Points on a hilly landscape, in no order, each with its height.
A ball rolls from a point to the lowest of its 2 nearest points, and stops where none of them is lower. Distance is the straight distance between rows; heights are no part of it.
Q875 h=286: [178  73  76 125  99  99  97 126  45 121 134 129 158 145 128 111 105 125
  93 108 110 132 159 134 112]
Q346 h=359: [119 159 131  96 118  85  87 167 111 139 185  99 128 135  76 151 174 132
 121 136 142 123  76 155 111]
Q933 h=267: [180 121 161 166 138 196 179  91 116 149  76 134 133 150 171  79  87 166
 117 137 109 181 134 139 113]
Q952 h=675: [ 87 133  69 146  88  95 141 125 154 106 107 136 113 135 131 159 181 109
 104 114 152  85 127  71 127]
Q191 h=188: [ 84 132 134 221  81 141 110 149 134 131 112 143  56 146 105 154 161 159
  89 128 147 168 114 111 150]
Q894 h=305: [122 120 100 156  76 152  95 124 171 172 118 163 136 122 101 179 150 156
 143  91 121 147 128 101 134]
Q905 h=321: [138 160 152 129 181 185 160 114 185 133  74 144 110 130 179 106 103 155
 166 131 127 129 148 137 108]
Q440 h=792: [151  81  88 123 102 112 123 112 141 191 120 180 216 102 102  97 156 103
 129 124 171 102 139 114 142]
Q268 h=378: [122  99 125 113 157 136 106 107 110 159 153 158 203 109  95  82 109 119
 133 140 120 115 138 157 115]
Q911 h=687: [110 105  79 185  89 118 199 134 159 131 117 161  62 168 119 150 178 155
  84 155 144 124 112 102 125]
Q16 h=715: [170 119 128 155 102 156 111  96  95 158 108 104 154 145 109  84 109 158
 145 136 118 208 130 144 147]
Q81 h=303: [183 116  77  88 119  65 143 154  72 105 168  76 190  79 122 111 121  60
 122 121 179  99 151 162 121]
Q102 h=577: [134 100 124 119 109 127 131 123 195 152 122 202 132 118 118 161 177 146
 103 119 100 102 106  85 136]
Q309 h=688: [ 53 124 109 151  96  83 147 185 157 104 110  96  71 148 146 171 114 109
 109 130 147  90 128  86 118]
Q448 h=390: [118 127 147 133 127 154 103 105 169 110 107 165  97 125 110 147 150 123
 126 153 117 137 128  95 144]
Q703 h=507: [ 92 146 171 165  85 101  76 145  81 123 162 145  83 147  75 141 184 142
 108 147 127 143 103 145 163]
Q399 h=731: [170 116 134 166  92 146  92  90 120 165 105 132 166 120  99 108 119 164
 170 117 101 182 143 130 164]
Q388 h=414: [170  74  88 112 158 129 134 101  91 158 134 158 195 122 126  57 109 117
 104 145 119 116 142 141 110]
Q523 h=709: [124 105 114 126 140 139 163 113 137 117  83 116 101 174 187 124  68 117
 167 115 145 119 162 105 102]
Q252 h=719: [128 136 190 159 113 166 176 126 199 161 110 170  86 126 102 170 127 161
  89 134 117 143 123 100 153]
Q159 h=397: [110 152 112 101 121  84 129 168 109 121 177  72  87 166  97 151 189 140
 113 158 139 125  72 140 117]
Q266 h=733: [136 125 170 142 117 168 173  96 199 169 116 178 124 136 108 180 135 164
 113 118 118 131 116 103 124]
Q784 h=61: [119 133  88 110 133  80 115 130 110  92 140 154 151  74  94 109 155  31
  98 144 167  61 138 115 148]
Q742 h=96: [ 97 157  88 144 112 129 100 123 152 132 128 100 128 128  71 141 185 121
 136 149 163 145 101 116 140]
Q828 h=436: [124 169 208 149  90 141 104 132 136 138 152 107 115  96  96 139 137 160
 135 125  94 182  92 157 183]
Q957 h=451: [102 187 187 144  88 112  96 144 106 120 149  84  90 155  95 159 172 127
 143 132 154 164  83 142 165]
Q525 h=656: [120 135  74 100 140 125 150 116 187 136 121  87 150 145 133 149 134 156
 149 128 121 115 130  91 110]
Q524 h=368: [116 106 186 165 103 145  80 129 160 125 107 145  94 126 126 140 127 131
 140 124 124 165 147  97 152]
Q397 h=463: [128 148 178 148 110 152  86 121 158 154 136 124 136 102  80 125 149 161
 134 135  90 172 108 140 176]
Q661 h=550: [128 102 116 145  88 118 107 133 162 170 130 192 141 101  85 143 187 150
  81 128 105 120 106  96 146]
Q691 h=694: [ 71 159 205 156 138 131 173 187 162 130 140  91  72 159 135 157 103 139
 108 150 144 169  83 154 128]
Q190 h=608: [ 63 133 160 114 127 102 143 176 112 105 162 138  91 140 138 161  84 108
 113 115 128 102 107 117 123]
Q25 h=429: [147 137 109 108 100  57  84 142  74  94 177 114 156  78 107 149 157  69
 104  92 144  83 132 149 145]
Q92 h=260: [103 130 202 166 123 149 107 194 158 147 128  83 116 122 137 167  89 137
 142 101 139 184  99 155 133]
Q609 h=291: [125 135  93  73 169 116 114 130 129  95 143 100 139 129 142 119 124  90
 145 148 125  77 135 139 102]
Q955 h=487: [162 110  92 118 115  61 119 120  80  94 153 115 173  46 115 127 136  47
 104  93 141  82 149 123 140]
Q758 h=299: [177 100 149 139 123 177 160  64 116 159  72 163 141 155 143  87 103 141
 143 155 116 161 156 118 139]
Q801 h=136: [101 159 109 143 110 129  89 155 145 136 134  83 116 128  70 161 166 147
 151 153 148 162  99 133 157]
Q797 h=572: [139 134  98  88 139 110 137 110  89  65 116 102 110 164 139 129  90  86
 165 129 146  87 174 158 106]
Q770 h=662: [ 90 137  96 109 139 116 141 132 156 112 123  80 130 156 149 149 109 150
 161 124 119 108 136 119  92]
Q466 h=289: [111 153  73  92 133  63 171 140 136 111 136  91 136  62 112 125 157  48
 114 145 139  53 126  93 123]
Q409 h=278: [128 106 119 102 123 106  69 125 106  78 143 125 118 129 121 144 138 101
 137 118 149 109 143 123 129]
Q878 h=307: [149 147 196 147 153 191 167 122 209 132  89 130 116 101 165 128  90 151
 142 114 125 154 132 127 129]
Q590 h=676: [ 90 136 136 154 119 119 197 134 164 128  96 181  55 155 122 153 146 115
 101 173 134 110 114  78 152]
Q393 h=699: [107 120  57 171  87 103 139 171 114 138 162 138  76 119  97 152 179 145
  70 140 111 135  82 115 119]
Q59 h=143: [ 97 154  90 166  95 122 143 111 172 129 108 121  99 145  80 149 198 139
 111 149 142 134 109  87 147]
Q316 h=166: [152  97 158 128 137 132  68 106  91 154 137 111 189 135 107  76 131 150
 142 150  97 154 142 169 136]
Q602 h=333: [150 128  87 103 211 141 160 121 114 104 110 143 161 135 191  87 112 160
 137 117 117 103 152 132  87]
Q321 h=665: [ 87 127 152 133 128 133 165 127 160 141 117 194  65 138 127 148 130 124
 103 155 101 103 128  73 141]
Q760 h=239: [132  91  87 138 101 114  57 116  96 147 130 143 167 119  83 114 148 124
 152  99 134 138 141 139 136]
Q735 h=524: [ 80 141 166 151  85 109  73 130  85 103 147 139  85 146  88 157 157 113
 123 115 149 126 124 137 147]
Q788 h=659: [112 123  80 136  94 105 148 113 150 125 120 166 126  96 122 154 204  95
  84 117 140  90 104  79 132]
Q822 h=517: [ 90 179 181 111 150 159 139 121 154  91 132  96  71 127 137 137 134 108
 170 165 134 134 109 155 120]
Q127 h=640: [145 106  47  85 136  99 177 105 160 156 113 121 180 131 143 124 141 108
 150 131 143  82 143  86 110]
Q667 h=314: [165 101  50 127  87  86  85 120  52 100 140 115 160 103 115 128 119 101
 118  89 139 109 164 133 132]
Q548 h=231: [108 139 168 134 160 158 127 137 164 121 130 119 120 130 134 149  96 158
 144 129 116 146 130 124 131]
Q916 h=244: [ 83 116 163 154 119 144 101 182 140 135 130 108 101 132 133 172  86 127
 146  94 145 168 118 153 115]
Q88 h=329: [121 132 105 102  99  71  96 173  99  77 187 109  92 110 133 170 157  93
  93 111 122  87 112 127 121]
Q693 h=318: [129 128  96  96 174 137 128 115 124 105 123 138 128 143 163 105  96 122
 149 130 117  96 147 130 105]
Q954 h=680: [166 126 104 126 146 146 134  92  75 125 115  79 149 181 132  91 109 136
 131 155 144 170 144 145 107]
Q195 h=470: [164 134 152 128 171 139 129 119  63 144 119 120 196 147 140  58 106 179
 106 152 109 171 144 159 124]
Q995 h=247: [165 116 160 172 134 165 138 122 123 148  94 119 153 148 164  93  75 199
 122 113  91 191 150 137 123]
Q485 h=492: [131 149 152 159 106 142 102 134 173 168 127 151 113 105  60 153 164 175
 122 126  98 160 116 114 158]
Q192 h=225: [184 132 173 165 117 175 145 109 173 150 100 111 148 114 157 121  82 185
 147  99 118 195 149 116 154]
Q766 h=161: [163 100  66  99 142  89 106 133  91 140 152 102 188 119 132 103 119 110
 129 119 154 125 145 136 118]
Q458 h=582: [115 116 122  86 125  94 132 139 104  67 134  84  95 167 154 153  92  85
 164 115 151  66 169 157 100]
Q956 h=693: [128 108  60 186  97 101 175 159 136 143 148 152  68 147  93 145 175 176
  80 150 117 152 107 116 134]
Q403 h=427: [122 118 131 121 132 161 136  75 174 149  90 200 126 114 104 136 164 109
 140 141 136 102 127 104 145]
Q621 h=250: [127 149 181 151  89 144  49 178 133 139 126 106  94 121 110 162 124 171
 160 111 115 175  94 155 144]
Q431 h=194: [105 131  73 108 127 101 116 140 128 126 172 124 139  92  93 144 169 111
 100 145 125 107  96 112 124]
Q461 h=342: [142  74 154 153 114 158 125 109 122 135  97 147 123 158 160 121  75 139
 143 106 131 175 154 101 124]
Q50 h=442: [169  91 120 124 165 150 131 104  79 154 117 139 189 152 121  50 116 152
  91 169 107 146 141 155 102]
Q658 h=484: [185  95  75  87 135 145 170  93 105 154  84 195 135 142 167  94 125  92
 123 139 124  88 145 136  98]
Q663 h=481: [124 199 178 160 131 145 179 162 188 139 150  76  84 121 107 159 112 187
 100 143 114 179 100 125 160]
Q751 h=287: [ 97 155 129  87 162 113 107 141 132 126 166 104 145 135 113 148 135 156
 145 147 126 135 110 129 128]
Q532 h=604: [127 106  61 117 104 105 140  97 101 135 135 153 175 100 106 125 129  82
 138 108 157  99 141 111 122]
Q945 h=585: [131 131 176 120 148 158 158  86 164 152 103 176 126 127 132 126 103 134
 153 130 102 128 140 111 151]
Q488 h=575: [151 157 134 100 188 149 150  98  75  97 100 116 118 166 163  76  91 125
 140 156 130 124 151 180 105]
Q155 h=518: [142 171 182 110 178 157 157 114 104 114 130  96 145 130 171  83 101 168
 166 134 116 151 132 179 125]
Q32 h=306: [131  84  98  98 136  99  90 151 119 149 161 140 192  57 107 103 152  84
 105 127 128  98 121 130 122]
Q726 h=252: [129 125 159 103 133 120  88 112 112  89 141 105 107 155 140 128 129 113
 157 126 147 142 147 137 131]
Q247 h=597: [127 116  74 135  81  71  98 132 107 137 141 171 170  63 109 138 163  90
  99  90 126  98 132  80 162]
Q653 h=216: [ 82  86 127 138 108 114 112 174 154 140 134 158 103 137 149 174  92 112
 117  90 127 131 125  93 120]
Q454 h=506: [ 83 165 176 155 124 168 171 134 173  99 113 118  51 123 123 133 135 118
 129 175 127 148 102 130 137]
Q8 h=563: [ 94 145 105 153 111 109  66 100 100 105 124 130 146 128  82 132 157  95
 139 112 175 123 145 115 154]
Q249 h=232: [118 156 166 178  73 137  78 182 128 149 130 115  67 130  86 160 159 169
 138 135 118 175  93 153 155]
Q323 h=692: [ 58 131 121 133 119 113 164 148 150  93 116 116  70 151 135 157 105  97
 138 145 129  86 135  89 111]
Q113 h=547: [147 165 201 183 125 164 119 177 204 159 122 112 109  82 116 154  96 192
  90 105  93 176 121 139 153]
Q597 h=536: [169 125 124  79 157 111 108 124  58 101 159  94 142 174 151 110 116 123
 137 126 146 101 148 186  97]
Q148 h=285: [151 130 206 142 100 172 131 114  87 120 140  84 129 134 171 108  83 133
 156 104 114 187 122 191 134]
Q229 h=332: [152 149 146 139 193 188 170 108 144 114  80 131 134 131 196  88  95 190
 139 131 115 150 156 152 109]
Q188 h=224: [111 138 242 140  95 132 115 149 121 120 144  96  93 125 150 134  86 104
 163 102 148 175 108 159 160]
Q128 h=653: [ 97 140 151 127 152 135 154 144 175 139 138 186 102 136 131 149 111 147
 112 140  96 115 123  82 137]
Q238 h=671: [152 127 107 121 149 146 131 104 113 119 115  76 142 164 154 112 104 159
 156 129 135 178 145 135 112]
Q892 h=559: [ 92 155 104 166  81  84  30 156  90 106 139 149 111 121  84 135 191 132
 101 102 141 108 113 125 163]
Q158 h=195: [116 143 123 153 100 157 165 125 216 141  95 127  84 147 114 185 153 151
 129 132 137 145 117  84 124]
Q827 h=219: [124 127  87  88 157 132 137 127 191 126 128 143 125 101 131 134 161 105
 115 138 120  95 111  94 106]
Q205 h=153: [153  99  91  83 151 128 128 118 168 149 126 165 180  99 132 119 163 113
 118 129 133  99 120 105 127]
Q71 h=542: [ 89 155 135 148  96  90  43 127  80  94 140 119 121 138  80 153 173 111
 136 103 156 115 124 140 154]
Q765 h=357: [134 145 167 115 120 152  93  95  95 131 163  91 155 129  96 117 130 140
 181 132 127 169 118 180 138]
Q642 h=258: [109 135  75  84 158 125 124 132 159  86 119 118 107 111 125 130 156  81
 139 148 127  75 127 107 104]
Q692 h=386: [ 94 153 156 110 156 124 120 129 131 101 147 142  98 136  79 132 160 122
 108 185 118 125 110 127 150]
Q163 h=203: [157 140 156 139 128 165 126 104 168 135 120 104 143 118 133 132 103 172
 152 117 106 188 137 120 145]
Q426 h=170: [106 146 105 174  91 134 119 149 177 128 107 120  66 146  95 172 174 159
 104 133 134 158 108  91 141]
Q482 h=337: [173  79  63 101 151 121 121 109  95 109 110 138 151 127 130  92 136  77
 110 142 148 100 159 145  86]
Q419 h=689: [ 80 145 168 161 137 123 193 176 143 118 146 104  42 167 117 149 109 138
 103 182 140 157 102 134 133]
Q915 h=380: [185  88  75  95 113  99 165  96 120 149 101 168 177  91 161 104 157  58
 130 117 154  66 143 103 121]
Q528 h=710: [105 129 197 182 121 167 175 154 197 164 121 152  79 115 106 154 102 153
  80 140 114 162 111 130 138]
Q425 h=301: [152  83  94 105 130 120  78 101 101  81 132 137 132 113 121 115 140  90
 128 124 147  97 169 133 118]
Q641 h=347: [124 123 106  99 179 139 128 104 131 138 148 128 184 116 108 101 123 127
 148 148 140 130 125 161 111]
Q553 h=227: [112 147  82  99 135  81 153 135 127  87 133 147 107  81 113 121 164  48
  92 152 143  55 129  98 145]
Q818 h=313: [123 120 113  75 140  87  78 163 103 124 191 105 163 115  97 128 166 114
 128 127 151 107 100 155 118]
Q950 h=290: [ 89 137 204 118 129 149 120 109 107 114 140 140 105 127 116 128  93 105
 161 125 116 142 125 140 149]
Q595 h=253: [ 84 146 198 155 104 147 112 123 129  91 133 105  84 124 131 147 111  92
 163 129 149 159 123 129 155]
Q356 h=705: [ 89 128  45 145 102 105 159 150 135 102 151 108  79 127  95 148 195 128
  86 154 122 115  98 112 117]
Q368 h=607: [134 124 129 109 150 151 152  82 143 165  97 216 131 133 137 113  99 119
 163 125 100  92 140 123 133]
Q747 h=622: [129 122 114  90 169 145 175  96 148 152 111 199 147 129 159 120 101 138
 147 107 106  83 133 108 114]
Q713 h=197: [120 159 237 118 119 141 131 140 117 118 160  78  95 152 168 141 103 119
 170 109 161 154 109 164 131]
Q975 h=588: [161 127 200 164 137 181 106 125 134 119 130  91 163 103 164  90 106 198
 142 105  88 185 128 193 137]
Q614 h=697: [189 126 136 148 118 150 119  89  64 132 113  87 149 163 122  90 111 139
 122 150 122 195 139 156 130]
Q925 h=218: [118 157 161 145 139 172 195 130 232 147  71 119  86 134 140 172 115 156
 141 135 139 122 125 106 118]
Q682 h=408: [180 119  53  96 172 130 183 123  76 130 103 145 154 138 182  64 111 117
  80 141 107  87 145 136  71]
Q856 h=684: [ 94 137 150 166 128 121 199 160 157 122 107 137  31 164 122 131 118 140
  96 181 136 141 125  99 147]
Q591 h=625: [121 117  55 101 118 104 166 108 140 136 119 133 169 112 118 131 141  80
 156 129 156  84 136  83 134]
Q410 h=650: [143 107  49  87 158 123 158 113 154 129 110  92 165 143 152 113 136 141
 151 134 131 107 140 103  98]
Q244 h=474: [162 124 121 140 180 161 167  98  78 152  87 162 158 163 149  72 103 153
 108 163  97 132 138 139  96]
Q308 h=682: [ 91 124  66 170  78  92 190 129 150 111 105 144  71 144 139 145 201 115
  85 137 135  82 108  76 122]
Q585 h=704: [118 108  66  90 109 114 169 114 156 113  86 125 113 133 170 151 119  86
 159 113 128  60 150  81  91]
Q41 h=226: [127 156 192 104 125 129 100 126 110 101 148  66 106 159 151 149 128 122
 181 116 157 136 129 149 125]
Q290 h=88: [143  92 121 107 164 157 112 102 178 143 124 153 147 124 135 125 141 152
 136 129 117 127 138 111 119]
Q144 h=732: [144 118  91  89 115 123 180  97 167 157 113 175 133 124 170 159 164 101
 142 112 127  67 123  92 120]
Q304 h=229: [187  87  75 109 136  79 113 155  90 139 152 100 193  78 138  81 113  69
  97 131 176 103 151 151 117]
Q543 h=339: [131 140 128 131 210 168 149 117 135 106  99 143 149 136 185  87 124 202
 138 136 120 123 163 149 101]
Q647 h=712: [156  87  97 122 149 154 153 115 109 116  80 137 114 182 189 114  75 124
 124 127 121 121 161 113  87]
Q849 h=207: [140  98 133 131 114 115  32 116  89 149 135 129 165 126  84 110 138 140
 161 120 103 138 144 166 146]
Q604 h=169: [123  85 117 131 113 115 109 123  82 129 134 159 142 139 144 140  81 118
 127  96 103 122 166 113 125]
Q473 h=240: [147 104  76  99 144 117 121 137 148 159 150 151 185  48 127 105 163  84
 101 124 129  97 117 114 111]
Q577 h=469: [107 128 131 131 119 141 115  78 177 167 106 174 157 106  73 129 184 122
 129 149 147 131 123  98 168]
Q280 h=562: [144 151 177 129 172 178 145  78 134 142 103 155 136 110 145  78  88 144
 164 143  84 149 145 143 147]
Q588 h=505: [127 166 170 120 187 149 134 124 109 120 150 110 182 131 153  97 118 198
 147 128 119 155 135 175 127]
Q541 h=618: [114 117 175 100 169 122 123 154  92 107 158 121 125 164 182 134  77 149
 141  92 126 104 146 162  89]
Q43 h=440: [197  81  71  86 123 124 177  91 111 178  93 193 179 130 165  95 150  91
 123 136 159  71 127 124 126]
Q825 h=700: [ 96 149 223 182 127 162 167 186 185 136 129 113  86 101 115 146 100 139
  86 138 133 188  83 152 139]
Q719 h=504: [154 129 130 104 154 123  77 143  81 134 156 107 168 152 154 116 118 185
 146 106 108 159 130 170 106]
Q327 h=523: [144 168 161 178 115 157 122 157 185 175 125 132 104 111  81 176 116 195
 113 113 102 172 113 124 156]
Q869 h=609: [173 117 121 103 169 112 126 128  38 115 133 107 165 176 131  76 104 130
  62 155 128 114 136 168  93]
Q727 h=770: [158  85 102 132 122 134 133  86 118 191 111 175 197 132  96  90 130 122
 142 141 162 135 152 120 143]
Q600 h=245: [ 95 140  76 123 111 111 142 146 153 137 154 135 126 116  98 171 147 140
 110 121 117 113 104  89 125]
Q515 h=243: [140 159 247 125 125 147 124 132  93 120 156  98 138 143 170 105 102 140
 166  97 116 164 110 189 121]
Q101 h=521: [134 127 111 140 117 141  90 128 175 157 139 159 134 107  73 151 187 160
 105 145 117 144  99 120 134]
Q990 h=496: [120 177 181 156 137 163 194 149 188 116 120 112  55 118 121 133 116 144
 104 172 119 159  98 123 158]
Q498 h=220: [126 100  89 128 114 104 117 120 115 109 129 169 163  55 103  97 171  36
  92 124 167  57 139 101 134]
Q78 h=713: [129 129  72  89 116 109 181 102 145 125  97 150 117 110 168 141 144  64
 143 111 112  39 145  85 113]
Q688 h=683: [ 68 132  88 172  85 102 113 141 140  97 110 110  90 151 137 167 140 100
 123 101 165  96 134  81 130]
Q611 h=336: [ 94 146 192  99 144 139  95 113 106 111 161 140 124 129  97 125 133 116
 145 159 117 125 115 152 155]
Q527 h=198: [111  86 148 143 112 133  76 137 107 146 145 150 151 136 122 132  80 155
 135 103  83 133 134 141 120]
Q294 h=208: [185 104  79  97 121  69  67 154  43 151 156 102 186 137 111 100 111 128
 132 110 147 124 138 157 135]
Q343 h=468: [105 125  86 166 112  84 119 136 128 120 141 163 103 119  82 116 204 128
  63 155 139 122 106  91 168]
Q400 h=372: [181  97  61  91 155 123 158 111  73 102 130 115 148 111 157  89 103  91
 102 137 117  92 165 145  91]
Q45 h=280: [150 123  67  78 139  73 160 135  98 109 162  85 179  81 128 119 111  66
 133 124 153  77 143 145 122]
Q683 h=578: [144 140 218 160 126 165  84 155 134 141 146 109 151 116 147 120  94 201
 156  97  89 176 133 182 133]
Q134 h=221: [115 114 156 142 107 135  60 143 113 136 144 122 118 138 121 148 106 147
 163  94 113 156 125 144 130]
Q254 h=204: [ 96 131 171 200  76 153 116 153 147 132 123 134  64 116  85 155 146 147
 101 137 123 182 101 135 154]
Q382 h=441: [181 125  79 106 175 147 184 100  89 145  74 189 146 155 184  62 118 132
  90 145 100  93 135 141  85]
Q542 h=598: [110  95 118 134  90 141 148 128 177 141 116 199  94 130 149 181 161 128
 109 110 134 100 117  88 122]
Q857 h=706: [110 129 106 109 148 131 181 125 162 133  82 161  94 149 187 133  67  93
 169 112 117  86 161 106  98]
Q566 h=259: [116 118 106  82 155  90 106 153 118 116 180 113 153  88 101 129 163  89
  83 143 134  95 101 137 127]
Q439 h=355: [126  95 158 153 104 145  93 123 166 146 101 143 113 142 149 154 106 154
 152  99 130 160 148  93 141]
Q898 h=636: [112 135 124  98 172 130 162 129 167 146 138 188 145 123 156 130 115 145
 120 124  95  87 119  90 116]
Q598 h=488: [160 142 139 125 174 132 116 117  66 140 142 101 199 149 140  80 115 205
 132 128 126 160 140 183 108]
Q689 h=124: [164  91 143 124 156 154  94  96 124 138 123 140 162 137 131  90 131 155
 144 137 119 153 136 137 125]
Q613 h=279: [104 146  80 146  99 137 119 149 161 157 142 138 118 123  99 183 125 175
 123 113 110 149 103 102 134]
Q63 h=328: [155  73 131 143  99 144 127  80 112 139  91 173 140 164 139 105 103 129
 150 116 119 153 169  94 141]
Q20 h=251: [185 109  89 121 121 108  84 135  44 144 131 105 164 157 112  99 109 146
 108 135 122 158 139 152 117]
Q868 h=271: [115 107  90 141  88 119  70 128 135 140 130 157 141 118 108 154 142 130
 134  91 115 129 127 109 125]
Q531 h=611: [118 120 185 130 165 148 120 162 114 108 129 101 124 158 194 126  67 138
 147 104 137 155 139 162 107]
Q54 h=583: [106 121  70 137 103 103 107  85 107 105 124 141 167 110  85 133 149  76
 131  98 178 100 150 109 136]
Q172 h=462: [132 198 209 139 110 150 144 154 162 128 164  76 111 101 129 151 117 178
 124 124 108 189  81 154 173]
Q464 h=751: [155 100 117 141 107 129 113  85 133 183 117 170 187 134  96 114 142 141
 154 120 122 153 149 110 153]
Q243 h=319: [125 120 177 145 117 169 122  96  87 135 142 106 153 132 125 102  83 146
 175 112 104 179 130 174 125]
Q201 h=603: [139 137 177 131 167 154 149 143  82 103 106 102 108 182 198 107  60 140
 134 125 134 152 141 175  94]
Q861 h=573: [178 123 161 106 160 127 119 115  33 110 136 109 160 187 140  77 113 144
  98 141 125 130 145 190  99]
Q447 h=666: [122 136 117 115 156 143 153 119 131 104 102  60 138 164 162 120  84 149
 179 132 127 140 138 141  87]
Q83 h=215: [140 129  76  86 144  73 164 126 132 121 144  94 163  61 145 120 135  48
 124 132 131  63 150  98 120]
Q142 h=548: [143 123 100 114 102  65 125 123 103 130 148 135 164  33 128 131 158  50
  86  97 125  92 136  83 157]
Q935 h=230: [117 128 136 131 152 157 179 136 222 143  85 119 118 154 154 170 106 172
 149 117 128 122 128  93 103]
Q616 h=373: [115 144  81 118  87  62  87 164  85 113 164 101 131  78 116 163 162  98
  99  97 129  97 112 106 148]
Q518 h=434: [106 126 112 119 142 103 122 133 136 106 135 172  95 114 101 122 175 103
  86 173 123 104 116  87 149]
Q802 h=564: [132 168 215 160 137 154 103 174 179 152 136 104 140  93 141 143  92 206
 128  94  86 178 124 169 147]
Q237 h=292: [124 144 220 164 150 191 158 148 174 117 109 115 126  90 177 112  77 138
 138 102 119 176 124 163 135]
Q145 h=399: [152 175 187 128  95 159 107 115 134 131 159  84 152 108 123 120 118 149
 174 116 108 185 103 161 168]
Q848 h=540: [157 164 181 128 170 177 164  84 106 123 111 121 154 115 167  49  87 148
 155 143  91 154 140 174 149]
Q564 h=315: [126 131 103  80 163 123  88 142 133 130 164  99 177 123  99 117 151 130
 147 142 157 127 113 150 114]
Q628 h=593: [133 164 140 126 187 146 170 126  85 106  93  94 103 183 199  84  64 130
 155 145 127 123 152 181  83]
Q867 h=297: [163 118  65  82 141  92 162 125 127 119 118 147 152  56 137 103 139  24
 135 124 150  58 155 111 120]
Q855 h=190: [112  82 113 140 105 108 106 125 112 115 133 158 122 135 159 157  94  98
 132  78 129 102 158  85 120]
Q347 h=630: [126 124  78 154  78  76 129 127 127 160 136 183 154  62 109 153 209 108
  74 100 126  99  92  63 148]
Q161 h=516: [153 137 139  90 141 115  78 139  73 123 167  92 147 172 148 130 119 153
 153 103 134 132 133 178  94]
Q650 h=257: [ 88 169 149 124 140 132 134 150 151 132 157  95  93 151 122 167 116 147
 137 144 124 144 107 122 123]
Q168 h=277: [119 160 204 169 133 164 156 187 189 133 111  80 127  92 164 154  63 143
 130  93 140 191 104 165 146]
Q649 h=485: [ 95 136 110 165 100  86 106 144  86 111 145 150  94 140  76 128 193 134
  78 154 127 128  98 115 171]
Q62 h=595: [ 72 134 160  97 131 106 132 159 110  89 153 116  86 155 151 168  86  92
 145 112 144  90 136 139 109]
Q307 h=381: [171 108  86 103 162 147 145  83  85 119  93 129 134 143 121  79 124  89
 146 166 146 125 161 146 114]
Q507 h=430: [ 92 183 186 144  93 119 136 147 110 119 162  70  56 176 105 157 156 126
 135 153 146 147  84 143 146]
Q286 h=302: [103 118 107 106 112  98  89 161 118  85 156 113  97 130 133 165 141 115
 113 109 133  97 123 118 115]
Q510 h=413: [ 93 159 143 132 113  97 156 164 113 113 165  79  50 182 111 163 175 139
 118 164 136 129  84 144 115]
Q55 h=698: [ 92 132  97 116 117 114 165 138 167 121 100 134  99 148 163 158  91 101
 157 120 132  78 145  69 114]
Q374 h=555: [165 129 132  89 168 140 128 113  75  83 131  87 104 173 161  99 107 114
 148 149 156 113 166 176  98]

Where does a ball stop that starts at each point below?
Q577 | Q163
Q393 | Q409
Q525 | Q713
Q531 | Q431
Q321 | Q431
Q541 | Q431
Q62 | Q431
Q71 | Q713

Call two points neighbours if one is among the 2 nearest of the other. Go from one point of each pair to the other, from neighbour to neighbour, staying as low as possible. Name the highest point that can't be avoided.
Q766 and Q604 | Q658
Q163 and Q409 | Q244
Q742 and Q163 | Q543
Q431 and Q205 | Q894
Q163 and Q290 | Q564
Q766 and Q83 | Q81
Q604 and Q742 | Q621
Q784 and Q83 | Q466
